The views of a scene show one set of named points, each view turned or mirrored, shifted and resized as a whole, with a little noise and some points left out.
In the rows, 100 means zero.

Scene 1
View 1
K189: [54 156 84 163 127 170 113 95 94 110]
K880: [16 128 115 123 130 116 141 85 80 88]
K146: [99 119 112 127 92 161 129 114 132 113]
K826: [125 103 162 106 101 111 142 72 136 63]
K600: [99 128 119 155 115 149 120 75 111 115]
K534: [104 119 139 123 106 129 133 82 121 87]
K271: [108 93 131 136 102 137 131 88 121 136]
K173: [94 153 90 175 118 181 109 86 109 122]
K675: [84 102 140 139 120 115 128 61 103 117]
K729: [124 131 162 149 129 113 122 33 111 63]
K281: [87 75 165 112 110 88 144 64 111 103]
K312: [66 121 141 141 134 112 128 53 92 91]
K449: [96 88 165 93 101 94 149 79 129 69]
K382: [16 137 103 140 134 139 126 92 81 101]
K341: [19 96 113 117 115 124 142 108 86 131]
View 2
K675: [112 122 127 140 72 122 77 99 126 75]
K826: [109 94 105 153 102 166 83 47 128 70]
K341: [138 152 94 164 83 85 120 137 130 68]
K600: [89 101 135 123 85 119 97 122 124 75]
K173: [69 88 143 99 94 104 117 153 123 83]
K271: [98 113 129 136 84 128 98 102 93 52]
K729: [97 86 134 123 78 157 60 72 156 98]
K146: [87 101 112 135 109 120 125 113 98 55]
K880: [136 133 90 154 94 98 110 133 174 98]
K312: [118 118 119 139 76 124 77 105 160 97]
K189: [89 104 123 112 99 89 127 165 149 91]
K534: [102 97 111 139 103 139 100 87 128 70]
K281: [133 134 111 167 73 141 68 66 123 67]
K382: [120 129 103 138 95 84 119 153 165 94]
View 3
K729: [113 59 85 89 106 121 31 142 113 78]
K449: [87 69 73 107 144 108 40 130 156 136]
K341: [44 83 79 141 82 60 92 130 95 165]
K281: [62 59 86 113 122 88 32 152 141 126]
K675: [70 65 100 113 106 90 57 148 103 109]
K382: [77 87 66 129 57 79 98 121 67 138]
K271: [71 78 125 118 135 83 71 131 101 113]
K600: [90 78 111 110 107 93 77 130 80 97]
K312: [83 64 73 109 81 98 52 144 100 109]
K826: [104 72 87 98 147 115 42 128 146 118]
K534: [93 77 92 104 129 105 66 121 113 115]
K880: [73 79 48 130 61 85 81 129 94 151]
K189: [82 97 97 128 83 81 106 116 63 127]
K173: [102 94 119 114 95 91 103 114 41 90]
View 4
K880: [70 135 109 108 115 143 115 109 71 117]
K382: [64 143 109 115 121 143 114 112 72 111]
K281: [94 96 101 76 98 94 123 90 87 130]
K600: [102 117 103 80 128 86 74 101 117 87]
K173: [100 137 108 92 154 94 49 113 126 61]
K826: [94 71 97 60 91 53 123 120 104 117]
K341: [71 158 122 111 134 108 111 80 67 137]
K146: [79 130 118 87 142 46 85 120 106 99]
K729: [117 66 85 50 86 103 94 112 121 90]
K449: [84 81 104 63 83 58 140 108 88 134]

Which points are out of place in each view (at most two, in the order of its rows)? Write - if all are in place.
view 1: -
view 2: -
view 3: K189
view 4: K382, K281

Scene 2
View 1
K223: [109 80 107 81 80 127 70 111 59 110]
K911: [115 83 136 91 84 121 94 85 75 109]
K482: [130 74 101 108 99 89 96 119 71 117]
K829: [111 84 128 95 74 141 79 94 67 112]
K669: [108 66 96 78 87 133 85 138 77 104]
K744: [118 78 120 104 75 141 91 110 78 111]
K297: [115 79 122 94 81 130 86 104 76 108]
K342: [128 87 152 103 85 121 107 69 86 112]
K752: [109 59 119 55 102 125 111 127 102 85]
K316: [116 73 116 78 93 109 90 108 76 104]
K505: [115 73 122 71 93 112 95 105 83 101]
K421: [98 84 127 36 93 104 67 73 59 89]
View 2
K911: [84 123 120 59 114 86 102 97 120 116]
K829: [73 117 134 60 122 92 90 104 124 107]
K316: [79 111 116 51 100 88 100 114 110 128]
K421: [121 105 136 48 119 83 105 135 114 131]
K752: [85 116 89 43 96 73 74 121 99 138]
K482: [49 108 116 54 84 98 117 106 107 127]
K297: [70 118 123 56 112 90 90 107 118 114]
K342: [87 132 111 67 118 85 110 76 123 112]
K669: [61 105 124 45 98 91 86 129 106 123]
K505: [85 115 111 52 104 85 97 111 110 127]
K744: [60 120 119 57 114 88 83 100 121 107]
View 3
K505: [92 105 109 75 116 84 113 89 87 82]
K316: [91 106 103 74 112 82 115 88 93 80]
K421: [131 108 108 102 129 57 125 89 64 93]
K223: [108 115 98 80 95 81 115 102 99 73]
K342: [95 88 116 72 95 115 109 70 89 101]
K752: [73 108 146 69 128 84 118 103 86 82]
K911: [101 99 107 75 99 99 113 82 92 92]
K744: [94 106 117 71 86 101 109 102 103 81]
K297: [97 106 107 75 94 94 111 95 98 82]
K669: [93 118 99 75 108 73 116 104 99 64]
K829: [110 106 109 78 86 99 111 97 99 88]
View 4
K223: [98 119 121 105 60 108 94 120 79 104]
K482: [136 122 119 131 86 112 130 110 67 90]
K297: [89 128 114 112 85 110 97 119 79 97]
K752: [111 104 74 95 105 80 91 89 102 87]
K911: [86 149 103 104 96 109 103 127 72 98]
K421: [100 144 79 48 60 85 100 122 69 121]
K829: [77 150 117 117 92 117 99 131 71 97]
K744: [82 123 121 126 93 116 88 120 86 92]
K669: [116 104 116 108 63 100 98 106 82 100]
K342: [71 168 101 111 120 113 111 135 72 89]

Which points are out of place in each view (at most two, in the order of its rows)? Write - if all are in place.
view 1: K669
view 2: -
view 3: K421, K752
view 4: K829
